Each row is a point on a landscape with many valleys, with its height.
From any point a ball takes the steepest step (drop divided by distance) to one of its 2 nearest points. It stops when none of these is lower. Distance is the straight distance between rows; heights are no part of it.
Z_803 height 2.86: [ 17  59  40 -34  -2   4  12  22  16   5 -11  29  26  34 -17 -25   5 -14
  17   9  33  -7 -30 -21]
Z_761 height 5.52: [-38   6 -37  23   2 -24   3 -12  10 -14  14  14 -28 -28  -2  28 -11 -16
 -38 -49  11   6   2  10]
Z_36 height 5.08: [ 11 -28  18  40  27   3  11  14  10  28  -3  10 -43  -4  -5  22 -19  -9
  -6  -8   0   2   4 -36]
Z_657 height 5.57: [-19  30 -11   3 -32   4  44  11 -20  37  -6  55 -33  -9 -18   5   6 -12
 -13 -44  -9  27   1  20]
Z_884 height 4.68: [ 10  41 -20 -22 -42 -18 -10 -11  12  34   8  -2  25  38   4 -25  28  25
  -7 -12  -3 -32 -30  12]
Z_157 height 5.91: [ 38   0  32  28  47  15   7  13 -11  20 -24  11 -10  23  -4  -3 -21   4
   5  -8  29  16   5 -16]
Z_92 height 4.52: [ 18  38  -1 -15  29  -1   8   0   2  20  -1  22   1  29   0 -12  23   1
 -11 -39  15  15 -23  -7]
Z_225 height 3.73: [-43  -4  -1   3 -21 -12  -7  -3  11 -34   7  -6 -11  -9 -23  10 -19 -12
  32  13  14 -26 -15  24]
Z_51 height 4.95: [-57 -42 -10 -12 -14   1 -45 -14   8  -8  19 -17  -6 -27 -15  14   7   4
  24  17  -6 -26   9  21]
Z_856 height 0.90: [-37 -20 -36  -2 -34 -16  -7  18  -7  -9  31   4 -24 -19 -22  18  -7 -20
 -21 -20 -22 -16  -6  13]
Z_835 height 5.95: [ -3 -24  25 -10 -18  41  -7  25   2  14 -26 -11  14   2  46 -15   8  41
 -38  20 -16 -24  15 -11]
Z_811 height 3.21: [-16 -20 -11  14 -19  21  27  26 -12 -21  -2  -6   0 -12  37   0   8  26
 -36  18 -44 -25   4  -4]
Z_870 height 5.29: [ -5 -15 -10   2  10  -9 -28   2  22 -17  -1 -17 -19  15   3   6 -22 -31
   1   6  29  -4 -11  -4]
Z_239 height 3.91: [  7  32  56 -15 -14 -13  -3  -7 -21  12   6  24  12  27 -46  -5   7   2
  13   7  38   1 -17  -4]
Z_120 height 3.59: [ 38  46 -28 -51  -9 -35  -7 -30 -10 -12  27  20  46   9   0  -8  39   4
  20  -7 -12  30 -26  12]
Z_9 height 5.58: [ 31 -25  18  38   5  52  42  29 -21  -1   7  -9 -31  -5  19  -4 -19  38
 -13   1 -13 -26  36 -21]
Z_133 height 4.78: [-50 -32  -4 -19  -3  -9 -34 -23  -6 -35  15  11  -8 -28 -48  19  12 -16
  26  23  15   0  18  14]
Z_959 height 3.76: [ -5  47 -37 -21  11 -29 -14 -15  42  10 -18 -19  60   9  26 -32  -1   6
   6  -4   9 -22  -8  15]
Z_69 height 4.71: [-26 -29  14  31  35   6   2   0 -15  16  19 -11 -16 -15  10  -9 -21   9
 -12 -21 -14  21  -5 -12]
Z_849 height 5.22: [ -6 -18  26  57   0  14  25 -14  -5  36  -9  19 -53 -28  -8  37 -23   7
  -8 -13  -3  -1  24 -32]
Z_194 height 5.26: [-22  39  18 -72 -26   2 -37 -16   4  19  -9   3  53  20 -23  -7  17 -21
   3  31  50 -11  -3  -4]
Z_677 height 4.75: [-12  11 -42  25   2 -17  34  30  -5 -14   0  15 -41 -15  11  27  -1  -5
 -20 -21 -11 -18   4   3]
Z_759 height 5.16: [-25  -1 -18 -32  40  -1 -42  -6  24  14  18   9  19  -7 -17  -6  -8 -11
  -3 -51  15  10 -21 -13]
Z_111 height 4.00: [-52  -2   9   0  16  -6  -7 -30  23 -23   4  20  -3 -31 -35  31 -17 -50
  -1  -6  25  10 -13  -5]
Z_369 height 5.81: [-21 -26  20   4 -67  13   6  17  -1   8 -11 -13 -31 -15  15   9 -11  35
   9  21  -3 -38  19  23]
Z_44 height 1.17: [-29 -28 -15   7 -52 -10  -3  36  18   3  23  15 -33 -20 -19  13  -3  -1
  -5   7 -25 -36  -3   1]
Z_813 height 4.72: [ 13   2 -26   6  38   7  -1   9  10  10   2  16  -6  25  23 -13   4   3
 -13 -17  -1   8 -18 -19]
Z_423 height 1.71: [ -9 -37  15  16  -3  18 -11  21  -2 -11 -23  -4 -36  -7 -11  27  -8  20
  28  18  -8 -22  -2   9]
Z_764 height 4.96: [ 40  15  -2  -2  13  11  16  29 -15  23 -12   3   6  36  27 -31  26  37
   5   0  -8 -12   1 -14]
Z_721 height 5.60: [ 12  21  77 -34  -9  22 -19  13 -10  13   9  -1  54   6 -39 -22 -11 -33
  -6  22  32  26  13 -14]
Z_11 height 5.42: [-18 -26 -24  17 -22   0 -13  18  15  12 -23 -23 -16   6  18  21   1   8
  -3  23   3 -46   0   9]
Z_26 height 4.89: [ -1  18 -10 -49   1 -13 -29  -4   3  17  -5 -14  29  38  14 -16   9   3
   0  -3  18  -4 -14   6]
Z_776 height 5.80: [ 38 -40  50  35  13  19 -20  30  -8  37   5   2   4  -3 -30 -15 -16  18
  -2 -18  -4  18  25 -13]
Z_447 height 2.12: [-18 -25  49   1  37  -8 -30 -56  13 -10  -5   6   7 -47 -38  26   7 -29
   9  17  14  53  21 -26]
Z_350 height 4.25: [ -2 -59  38  10  16  -9 -39 -21  -7  -9   7 -11 -18 -30 -30  18   8   4
  22  10  -4  32  20 -10]
Z_859 height 4.39: [ 27  -4   3   7  24  20   2   6 -23  11  14   1  25   9  36 -30  31  35
 -24  -9 -29  34   0  -5]
Z_222 height 5.20: [ 33  40  -3 -25  33 -19  18 -38 -13  16   7  16  22  26  11 -12  17 -26
 -21  -7  18  58 -15 -36]
Z_297 height 4.87: [ 19  17 -49  15 -39  -5  64  15 -28 -22  11  16 -42   0  11  -8  27  -3
   7   8 -34 -13  13   3]
Z_883 height 3.93: [-17  -5 -36 -12   2 -17 -38  18  43   0  10 -27  12  -9  18  -9 -20  14
   2 -20  -9 -36   1  13]
Z_184 height 5.34: [ -9 -10   0  63   3  17  49   1 -12  19  -8  30 -54 -14   1  22  -5   4
 -28 -20  -9  -5   0 -11]
Z_892 height 4.54: [-27 -37  15  20 -22   4  -5   5   5 -13   0  28 -49 -37 -38  32   9  15
   6 -14 -19  -4  -3   9]
Z_825 height 1.51: [-21 -37 -24  16 -23 -11 -37  28  43 -13  10  -2 -24 -19 -19  13  -3   4
   2   0 -15 -34  -2   0]
Z_499 height 5.04: [ 21  14  26  -2   3   8 -11  21   8  38   5  27  -1  47 -26 -20  15  23
  24  -4   8 -20 -18  -7]
Z_924 height 2.04: [ 18 -13  29  50  26  19  29   6 -40 -16 -18 -32 -11  13  -2   3 -42   8
  12   9  17   3  12   8]
Z_843 height 3.07: [-12 -31  19  33 -28  20  31  24 -21   0   8  -8 -20   0   2  -2 -15  23
 -12  17 -41 -33   9  -3]
Z_137 height 3.31: [-25  -7 -20   6 -39  15  31  17 -11 -40  11  15 -18 -26  24   0  11  19
 -38  -6 -30 -12   4  27]
Z_583 height 3.28: [ -1  22 -65  11 -42 -39  28  15   2 -20  10 -24 -11 -20  33   1  -3   5
  -3   5 -28 -32   9  23]
Z_633 height 6.07: [-15  23  53 -46  18  43 -12 -19  14  16  16  11  43  -5 -24 -15  -7 -43
 -28  -1  23  40 -11 -31]
Z_141 height 6.13: [ 50 -13  -9   9  -3  22  22  11   0  11  -9 -17  13   7  56 -24  22  34
 -17  26 -32  -4  26 -18]
Z_96 height 3.82: [-27  18 -34  -6  20 -33  -3   0  21 -43  13 -15  -5 -17   1   9 -36 -38
  -7 -28  24   0   2  12]
Z_98 height 5.41: [ -9 -21  12  -2  -8  -9 -41  -5  25  -9 -21 -30 -11  16 -10  10 -12 -16
  20  41  25  -7 -10  -1]
Z_578 height 6.21: [ 69 -11  -7  39  22  20  27  16 -31  11  -6 -14  11  14  40 -26   4  34
  -4  10 -26  13  32 -10]
Z_136 height 5.38: [ 28 -13  28  12 -10  34 -11  24  12  40 -34 -11  -7  29  14 -13  -2  42
  14   8   0 -30   7   4]
Z_653 height 5.05: [ 63  30   6  20  54 -11  31 -20 -18  27  -6  21  12  31  11 -18  20 -11
 -16  -5  12  49   2 -27]
Z_464 height 5.74: [-16  -3  40 -10  17  21 -15  15  10 -29 -17  -4   9  10 -17   8 -22 -40
   5  37  37  15  -7 -13]
Z_197 height 3.56: [ 19  19 -39 -26  38 -16  -9 -23   5 -26  15  -5  47   1  21 -10  19  -8
  18  14 -28  39 -20  -1]
Z_860 height 6.30: [ 38 -28  17  61   8  19  45  24 -51   9  -4 -24 -10 -24   8   3 -44  23
  -7 -20  -3   2  38   5]
Z_866 height 2.97: [ -8 -21  32 -50  16  -1 -63 -21  21   0  -2 -14  38 -12 -30 -10  19 -20
  40  31  10  12   4 -16]
Z_790 height 4.53: [ 10  14 -52 -36 -24  -9 -26 -10  26  33   5 -20  30  21  27 -23  31  26
 -20 -30 -17 -27  -8  12]
Z_495 height 3.53: [ 18  43 -41 -26   8 -25  -3 -24  12   0 -14  -7  57  24  31 -28  29   8
   6  10 -13  -4 -21  14]
Z_582 height 4.21: [  6   3 -14  15   3   8  13  -9  16  29 -23 -34   4   9  59 -20  -4  36
  15  17 -14 -29   3   7]
Z_873 height 6.18: [ 10 -31  65  35  42  16 -20 -31   7  11 -27   7  -4 -15 -30  26  -7 -10
   8  -5  27  33  23  -4]
Z_926 height 5.18: [-11 -26  -7  25 -20 -12  -6  14   4 -14  15  -2 -49   7  -7  18 -14 -23
   3   1   9  -2 -13 -11]
Z_418 height 3.44: [ 35  14 -67 -15   6 -32 -19 -10  40  -7   6 -20  35   1  41 -12   3   1
   7   4 -39  -6   1   6]
Z_795 height 5.27: [-32 -46  14  -8   8   7 -34  19  -4  27   7 -15  13  -2   3   3  -1  24
   3  13 -29  -8 -10  -8]
Z_917 height 3.26: [ 24  39 -37 -50  10 -21 -18 -29  18 -18   3  -2  72  11  18 -11  27  -9
  27  20 -12  21 -23  13]
Z_368 height 5.09: [ -5  -2   8  12 -42  -5  26  23 -14   7  15  16 -66  -1 -23  13 -10 -12
  12   1  -1   4  -2  -9]
Z_996 height 5.82: [ 19   8  52  -1  34  15 -15  20  -2   8 -30  -1  13  22 -17  -2 -23 -19
  10  21  40  16  -6 -17]
Z_167 height 5.70: [ 13 -22  46  -5  12   7 -32  20 -20  45  10  -1  23  16 -24 -14   2  30
  -3 -25   5  15  13   1]
Z_729 height 3.45: [-43   6 -35 -15 -60 -34   3  -3  -5  -8  16 -17   1 -15   1   5  -8   3
   2  -2 -20 -39  11  45]
Z_191 height 2.85: [ 13 -47  44  41 -12  25  17  31 -10   3  -5   1 -21 -19 -24   8 -20  25
  14  38 -38 -27  25 -12]
Z_839 height 2.28: [-28  16  18 -14  14  23 -14  -7  38 -26  -2 -10  43  17  10 -20 -18 -31
   5  24  17  -6 -27  -6]
Z_175 height 3.99: [-28   3  17  -6  42  -2 -17  -8  10   3   6   1  14   0 -17   6 -21 -35
 -11   2  19  24 -25 -32]
Z_521 height 4.55: [  0 -23  18  22  29  20   1   7 -19  26  14 -18   9  20  23 -26  -4  25
 -16  -6 -17   8   2   2]
Z_708 height 5.43: [-15 -24  17 -10  29   0 -32  13   6  19  -4  -3   9  13 -13  -3   7   4
  21   4   2   5  -9  -8]
Z_305 height 5.00: [  6   3   2  -5 -54  13  35  48 -22  33 -12  34 -47   6 -26  -4   1  -9
   0 -11 -12   5  13  -3]
Z_831 height 4.80: [ 11   5 -45  23 -10  -1  46  30  -7 -26  10   8 -42 -14  27   2   8   8
 -16   5 -26 -24  -3 -15]
Z_770 height 3.81: [ -1  -3 -54  -8  22 -19 -28   3  23 -24  24 -18   8 -10  16  -5 -15  -2
 -19 -50  -6 -10   7  12]
Z_588 height 5.01: [ 15  39 -13 -56   7 -19 -13  -5 -10  -8   1   2  29  33   6 -16  14 -22
  -4   0  17  21 -24 -14]
Z_763 height 2.49: [  8  -6  -7  41  13   3  47   2 -37 -23  -1  -6 -32   1  26   9  -2  19
   4   5 -15   2   4   9]
Z_385 height 1.44: [ 14  -7 -58   6 -34 -17   1  -3  20 -22  -1 -13   7 -30  65   8  16  19
 -13  28 -38  -9  17  11]
Z_303 height 4.84: [ 19  15   1 -13 -11   7   2  16   3  41   6   9  11  51   7 -32  30  35
   4 -11  -8 -25 -23   6]
Z_460 height 4.69: [-29  16 -32  12   3 -19  34   9 -22 -37  -4   4 -26  -7   6  22   4 -16
   0  -8  -2   1 -12  22]
Z_936 height 2.30: [ 29  -1   5  45  39  12  39 -13 -40 -29 -10 -15  -6  15  31  -9 -10  11
  18  23  -4   7   6   7]
Z_198 height 5.76: [ -3 -15  32 -12 -83  27  23  30 -17  -8 -16  16 -39 -14 -10  -2  -5  24
  -7  16 -10 -26  11  13]
Z_503 height 2.17: [ 11 -41  30  25 -32   0 -13   8   5 -11 -14   6 -44 -11 -26  27  11  12
  38  37 -24 -11   7  -1]
Z_808 height 4.31: [  2  54 -29 -47 -27 -27   0 -22  -5 -29  25  10  43  16 -15  -4  30 -14
 -24 -20  29 -26 -21  14]
Z_465 height 0.86: [-13  -8 -62 -11 -29 -16 -11   7  10 -31  26 -32  11 -22  35   6  -4  10
 -40 -14 -43 -22  13  19]
Z_382 height 5.50: [ 28 -28  27  36  -3  48  14  23  -5  12 -12 -21 -24  15  15   1 -15  40
  13  14  -5 -37  17  -1]
Z_40 height 6.43: [ 41 -40  43  57  30  12   3  14 -11  18 -13  -5 -25 -29 -27  17 -46  15
  30  -4  -4   8  34  -9]
Z_755 height 5.06: [-19  33 -14 -56 -15 -14 -24 -35  16  32 -17 -15  52  28  -2 -15  20  -8
   0   7  36 -17  -7  10]
Z_131 height 1.88: [ -7  22  -5   9  22  19   3   1  30 -42 -16 -10  26  18  34 -23 -15 -19
  12  22  12 -19 -24  15]
Z_719 height 3.94: [-21  31 -22   7 -13 -38  12   6  18 -36  11   8 -28 -17 -24  17 -31 -49
  -2 -10  26 -11  -9   2]
Z_992 height 4.10: [  0  40  24 -28 -31 -24   9 -11 -22 -16  28  13  12  25 -30   1  11  -3
   0   3  28 -17 -45 -11]
Z_179 height 3.49: [-38   7 -27 -11 -32  -5  12   3 -25  -4   4  17 -31   1 -23  11  17  -8
  -6 -36  13   4  11  52]
Z_290 height 3.24: [-24  -7  16 -24   8  23 -48 -17  24  12 -11  -3  46  40 -22 -13  15  -4
  16  19  27 -11 -14   7]
Z_533 height 5.25: [ 18  -8  26 -16  -3   8 -25  14   4  38 -35 -11  15  41  10  -7   7  24
  23  11  37 -18   5   6]
Z_679 height 2.73: [-14  18  42 -16  10  26 -13  -9  13   9 -20  -6  54  39  -3 -28   2 -14
  10  29  22  -3 -21  -3]
Z_199 height 5.64: [ 23 -19  25  39  -1  37  57  23 -22   5 -10   6 -52 -36   7  14 -29  38
 -25 -10  -5  -9  37 -32]
Z_186 height 2.96: [  4  -9  73 -18  37   0 -24 -16  10  20  -1  19  25 -15 -36  -2   3  -6
  26  -3  21  38   4 -17]
Z_560 height 6.26: [ 46 -14   7  46  34  11  25  17 -36  11  -1 -18  -3   3  19 -13 -13  19
 -22 -12  -2  27  30  -8]
Z_490 height 6.04: [  9  -4 -21  -7 -11  22   4  10  19  15 -14  -9  18   1  64 -34  25  38
 -32  17 -34 -31  18 -14]
Z_522 height 2.57: [ 40  51  13 -13  22   5  21  15  -3   5  -1  20  14  46   2 -37   5 -22
  11   9  27   7 -17 -31]
Z_878 height 3.62: [ 12   7 -75  -7  -2 -31 -17 -29  25 -39  17 -37  23 -11  37   4  -4  -8
  -1   4 -16  -2   3  16]
Z_845 height 5.17: [-13  14   9  17  32  -2  29 -20 -24 -38  -1 -12  -4   5  19  -4 -21 -25
  -1  10  16  31 -19  -4]
Z_867 height 6.02: [ 31 -11  50  37  50  19  -4  -7  -2  41 -26  26   2   5 -35  13 -22   6
   7 -17  33  27  22 -21]
Z_396 height 6.25: [ 53  -9 -26  39  -5  15  32  -9  -4  -1  -2 -32  -9  10  58  -7  16  23
  15  49 -31  -8  28 -12]
Z_102 height 5.88: [-22 -46  26  -3 -32  32 -10  20   8   7 -20 -29 -17 -12  39  -1  -8  38
 -15  23  -5 -25  23   4]
Z_85 height 2.94: [ 54   6 -51 -19 -18 -22 -17 -24  36  15  -1  -9  29   1  58  -7  33  21
  18  27 -41  16  -2  -7]
Z_371 height 5.10: [ -9  10  41  25  44   3  24 -19 -18  -5  -2 -15   6   2  11 -14 -42 -17
  -4   5  25  34   7 -14]
Z_147 height 3.16: [-21   9 -44  13 -39 -31  25  -4 -12 -11 -14 -31 -18  -5  35   4  -3   3
  15  25  -6 -31  -1  26]
Z_31 height 4.02: [-25   4   6   1 -29 -17  -1 -26  13  -8 -16  57 -37 -36 -53  36  14 -21
  31 -29   8  15   5  29]
Z_308 height 4.66: [  4 -45  51  39  -8  13   7  23 -31  19   3   6 -34 -45 -27  21 -27  14
 -22  -2 -16  12  33 -15]
Z_694 height 5.83: [-13  31  12 -60  23  40 -14 -20  -9   3  21  -6  54  27 -13 -24  -5 -38
 -29   4  21  22 -17 -21]
Z_547 height 5.73: [ -2 -17  25  -7 -49  25  36  33 -20 -25  -1  18 -47 -18   8   0  -9  22
 -44  12  -7 -16  21  -7]
Z_743 height 4.22: [ 10  46 -19 -33 -19 -30   7 -27 -31 -17  31  13  15  26  -7  -2  31   3
 -17 -10  20  -6 -40   0]
Z_784 height 3.86: [ 11  28 -42  -8  48  -9  -5 -37  30 -47  21   4  42 -20  26  -5   2 -29
  -5 -13 -10  47 -20   0]
Z_864 height 3.37: [-16  16 -56  -6 -58 -37  25  27  -6  -6  16  -3 -17  -2  -3  -5  -6  -3
  -5  -7 -33 -35  -3  33]
Z_75 height 5.28: [-17 -14 -30  -5 -12   1 -22   6  45  47 -34 -26  12   2  32  12   9  16
 -17   5  -1 -41  10  14]
Z_735 height 3.57: [ -3 -36  42  -4  10  -8 -56 -37  10 -16  -6 -26  25  -5 -25  -5  15 -14
  37  54  -6  11   6  -9]
Z_388 height 4.11: [-11   9 -21  -8  19 -33 -43  10  51 -25  14 -15  25 -13 -16   0 -43  -9
  18 -19   7 -31  -3   6]
Z_315 height 5.24: [-16   9 -15  20  42  -5  29 -40 -23 -35  -5   2  -3 -14  23  14  11 -25
 -17  -1   3  35  -7   9]
Z_353 height 4.32: [-24  10 -15 -24  52   1  -5 -22  -6 -12  11 -15  38  17   4 -14  -8 -42
 -21  -3   5  25 -31 -18]
Z_34 height 4.77: [ -6  11 -43 -58  17  -3 -47 -16  17  -2   7 -25  43  28  -3 -19  -3 -19
 -10 -26  17  -9 -16   1]
Z_398 height 4.42: [ 11  53 -33 -57  12 -15 -18 -13  13 -22  20  17  39  12 -13 -19  18 -13
 -26 -45  37   1 -10  14]
Z_709 height 3.96: [ 11 -48  43  11  12  -8 -58  -6   7  10  -3 -25   6 -11 -28  -2  19   6
  34  26 -12  20  11  -1]
Z_195 height 2.98: [-39 -13  28  28   0   3   9 -18 -30  -1 -10  17 -34 -21 -30  51 -13 -18
   0  -2  15  15   3   8]
Z_855 height 6.35: [ 46 -26  24  66  27  15  31  16 -19  30  -6 -10 -18 -25 -12   5 -57  15
   7 -31  10   1  43 -13]
Z_676 height 5.53: [-16  34 -19  31 -25 -11  63 -23 -24  21 -18  45 -46 -15  -5  22  12 -13
 -17 -30  -1  16   4  11]
Z_50 height 0.71: [-23 -11 -43  -9 -46  -6  -6  26   1 -27  34  -9  -3 -33  -3   2 -13   1
 -49 -22 -33 -34   4  11]
Z_833 height 1.07: [ 28  -8 -62   1 -45 -21  -4   4  24 -48  26 -13   5 -41  36  11   7  16
 -39   3 -47 -18  29  19]
Z_894 height 5.07: [ 62  19  -5  -9   7   9  33  34 -14  20  14  16  -7  18  32 -32  47  38
  -8  -6 -28   6  16 -31]
Z_997 height 2.15: [ 27   2 -52  -2 -22 -13   1 -13  46  16 -16 -18  27 -23  72  -7  29  31
  -3  33 -54  -6  18   2]
Z_698 height 5.62: [  7   1  57 -29   9  32 -34   8  26 -13 -21  -4  39   0 -24   1   5 -39
   2  52  26  14   6 -20]
Z_553 height 5.45: [  4  22  55 -56 -16   8 -38  -6  10  12 -10   3  51  17 -38 -11  11 -22
  16  44  29  15   0 -19]
Z_772 height 4.88: [ 18 -16  -2  18  25  18  -1  34   9  12  -7  -6 -38  17  16  -4  -1  14
   5  -6   5  -3  -9 -23]
Z_62 height 5.69: [  8  -2  20  18 -37  40  67  26 -21  -9  -9  29 -56 -34  -8  13 -17  20
 -38  -6  -5 -15  20 -20]
Z_749 height 3.72: [ -9  15 -49 -12   6 -29 -18 -22  10 -43  30 -37  13 -16  10  -4 -23 -13
   4 -21   4 -12   0  26]
Z_976 height 5.14: [ 26  58   5 -50   4  -9   5 -19  -6 -10  13  15  33  12   2 -14  18 -41
 -34 -15  26  42 -15 -26]
Z_349 height 5.71: [ -5  37  42 -56  -7  17   1  -3 -27  10  21  -5  52  29 -24 -25   3 -23
 -16  15  38  17  -7  -9]
Z_659 height 5.11: [ -8   1  -2 -12  -6   7 -19  -5  23  53 -37 -19  22  29  22  -5  20  21
   2  10  14 -27  -5  11]
Z_245 height 2.69: [-21  -4  18  34   7   7  41  -2 -46  -4  -8   2 -33  -2  -6  27 -10  -3
   6  -6  10  11   2  28]
Z_220 height 5.59: [-10  -9  20 -41  17   4 -32   4 -24  35  13   1  25  26 -25 -14  21  22
   2 -23   8  13  -4  -6]
Z_401 height 4.65: [ 15  20 -62 -47  -8 -22 -37 -26  25  15  10 -34  57  23  16 -13   6  -2
 -10 -29  -8 -21  -7  16]
Z_294 height 5.12: [-35 -46   9 -12  -5   0 -57 -25   9  17   1 -28  24  -9  -6   6   1  11
  27  24 -11 -19  -3  -2]
Z_581 height 4.64: [-29  -6 -57   9  -1 -24   6   5 -18 -33   3 -12   4 -10  12  19   7  -7
 -14  -2 -20 -17  -4  39]
Z_537 height 4.85: [-13  -6  -5  40  24  -1  38 -24 -17  15  13  -5 -33 -30  34   5 -10  10
 -15 -26 -16  30  -1 -19]
Z_951 height 3.64: [-40  16  -8  -5 -15 -10  17  -9  -5 -10  -7  35 -29 -11 -43  20  -5 -30
  12 -33  35  12   5  33]
Z_334 height 2.55: [ 31 -41  47  34 -48  15  17  16  -9  -3   3  10 -43 -24 -33  15   9  23
  23  35 -39 -11  16 -15]
Z_182 height 5.51: [-18  32   0 -63  22  -5 -23 -22  26  10  11  20  34 -14 -33  -4  -6 -32
 -13 -39  28  13 -27 -26]
Z_275 height 5.54: [-31 -27 -10  17 -34 -23 -25  -6  25   9 -20 -18 -15  11 -10  28  -8 -15
  19  42  13 -37  -3  15]
Z_901 height 4.48: [ -3 -50  46  34  -3  -7 -12  -6 -28  11   6  -3 -24 -33 -37  31 -12   2
  12  13  -9  25  23   3]
Z_108 height 5.40: [ 10 -40  44  57  10  18  10 -11  15  26 -22  29 -43 -38 -25  46  -1  22
  -2  -2 -18  14  17 -25]
Z_918 height 3.92: [-29   1  -3   0  -5 -24 -30   6  44 -40  -2  -5  15 -26 -28  10 -28 -26
  32   5   4 -31  -4  14]
Z_613 height 5.19: [  1 -12  24  -6 -59 -11   8  13 -13  18   7  26 -41  -1 -45  -1   4  -1
  42   3 -14  10   4  18]
Z_599 height 3.40: [-32  -2  -1  -6 -43  21  31  19 -31 -10   2  17 -32 -12 -10   0  20  14
 -22 -23  -4   2  11  40]
Z_977 height 3.90: [ 45  32 -23 -30  10 -25  -3 -21   1  -3  22  29  14  -2  21 -20  40  20
  16 -25 -17  47 -22   0]
Z_331 height 1.82: [-16 -25  44 -21  45   6 -45 -26  12 -11   5   0  17 -32 -31   5   3 -20
  25  10  16  37   1 -20]
Z_949 height 2.90: [-15  14   6   2 -26   0  21   6 -29 -25 -11   7 -36  24 -17  15 -16 -23
  23  18  23 -10  -5  26]
Z_865 height 4.83: [-10  13  10 -16  33  -1 -16  -1   7  37   8  24   6   4 -12 -10   2   0
 -10 -46   1  27 -29 -28]
Z_718 height 4.37: [-23  -6  14  20 -42   3  16   1   7  11  -5  53 -55 -38 -41  34  11   0
   9 -30 -10   0   8  17]
Z_426 height 4.98: [  4   9  14  47  48  -6  32 -33 -18  11   1  -9   2  -7  27  -7 -20  -2
  -8 -17  -2  45   6 -16]
Z_466 height 2.21: [ 23 -25  35  20  29  20 -15  17  -2   2 -35  -6 -12  10 -10  24 -19  18
  47  29   8 -15   4   0]
Z_471 height 4.49: [-32 -13 -27 -12  40   3 -16  -4  -8  -7   7 -19  22  13  18  -3   4  -8
  -9  -8   1   0 -15   6]
Z_771 height 4.93: [ 13  16 -20  10 -36  10  72  28 -46  12  -5  22 -52  15  -7  -1  13  -1
  -1   2 -21  -4  15   3]
Z_16 height 3.98: [  0  24 -33  -2   5 -16  -3 -12  41   4 -26 -25  25   2  49 -25  -3  24
  15  -3 -10 -39  -9  26]
Z_8 height 4.58: [-53 -32 -46  -4   7  -2 -16  -7 -16 -15  14 -28  14   5   4   9  10 -11
 -19   3 -10 -24  -6  18]
Z_726 height 3.48: [-25 -21  28  24  33  -7  -8 -18  -2  -4   2  11 -17 -17 -29  30 -12 -33
   2   9  20  30  -6 -19]
Z_409 height 4.76: [ -3 -32  40  17 -37  10  37  20 -44  20  -1  27 -44 -27 -33  33 -15  12
 -13   7 -14   5  29  -2]
Z_459 height 2.25: [ 24  39   3 -17  20  25   9  10  22 -14 -19  -5  24  35  26 -39  -2 -23
  15  18  28 -11 -15 -13]
Z_957 height 4.08: [  1  42 -36 -30  45  -1 -15 -31  35 -39  14  -5  47 -12  16 -14 -12 -31
 -23 -36  16  26  -2   3]
Z_828 height 4.45: [-47 -10   9  -6  -4 -11 -22 -42   7 -34  13  26 -12 -46 -61  26   3 -43
  21  10  17  24   2   7]
Z_947 height 4.40: [ 24  13 -35 -28   7  -2 -13 -10  13  13  20  -9  23  30  21 -28  28  15
 -21 -28 -26   6 -15   2]
Z_171 height 3.89: [ -7  -5 -51   5  13 -18  -1  10  15 -27  23 -19 -22 -13  39   3  -8  -1
 -21 -29 -17   9  -4  -2]
Z_238 height 5.44: [-34   3 -21  44  -5  -1  36 -20  -1  10  -6  30 -45 -16   0  35  -1 -10
 -28 -35   9   9  -2   8]
Z_748 height 4.34: [ 16  39 -16 -18   5 -20  13  -1 -27   4  15  32  12  36  -2 -13  47  16
 -12 -22   5   6 -33   5]
Z_404 height 2.34: [  9 -20  46  34  17  17   7   1 -26 -14 -31  -5 -22  -5 -30  34 -36   5
  23  13  18   0  14  15]
Z_916 height 4.90: [ 53  12 -17  24  44   7  19  -1  -6  10   6   7  -8  26  33 -13  20  -1
  -2  -2 -12  27   0 -25]
Z_928 height 5.77: [  0  29  12 -50   9 -21 -35   9  20   9   2  21  33   6 -38  -7  -3 -23
  14 -14  27   6 -25 -17]
Z_579 height 4.19: [ 41  -1 -30 -14  17  -1  -1  -5  10   0  23   6  12  -5  41 -20  35  23
  -2 -11 -35  35  -4  -6]
Z_295 height 2.23: [ 17   7 -19  23  20   7  22 -16   2 -50 -19 -11   6  18  37  -3   8  -6
  21  24  -5  -4  -9  11]
Z_531 height 3.60: [ 31  14  73 -12  13 -13 -12   0 -10  24  -3  27  22  12 -52 -13  -4   6
  26 -13  25  23  -3  -4]
Z_987 height 3.03: [ -6  -2 -14   4 -38 -12  30  13 -34 -11 -16 -14 -44  16  15  15  -6   6
  16  13  11 -18   1  25]
Z_995 height 3.58: [-44  20 -18 -15 -50 -28  -2   5   0  -9   0   7  -4   0 -24   0 -15 -19
  31  -4   2 -26  -2  48]

For each start below, name the point where the ball stops.
Z_951: Z_423
Z_845: Z_917
Z_490: Z_659
Z_883: Z_50

Write out the way that a ball takes from each point below.
Z_96: Z_749, Z_878, Z_418, Z_85, Z_997, Z_385, Z_833, Z_465, Z_50
Z_718: Z_31, Z_951, Z_179, Z_599, Z_137, Z_811, Z_843, Z_191, Z_334, Z_503, Z_423
Z_855: Z_860, Z_560, Z_578, Z_141, Z_490, Z_835, Z_102, Z_369, Z_198, Z_547, Z_62, Z_199, Z_9, Z_382, Z_136, Z_533, Z_659
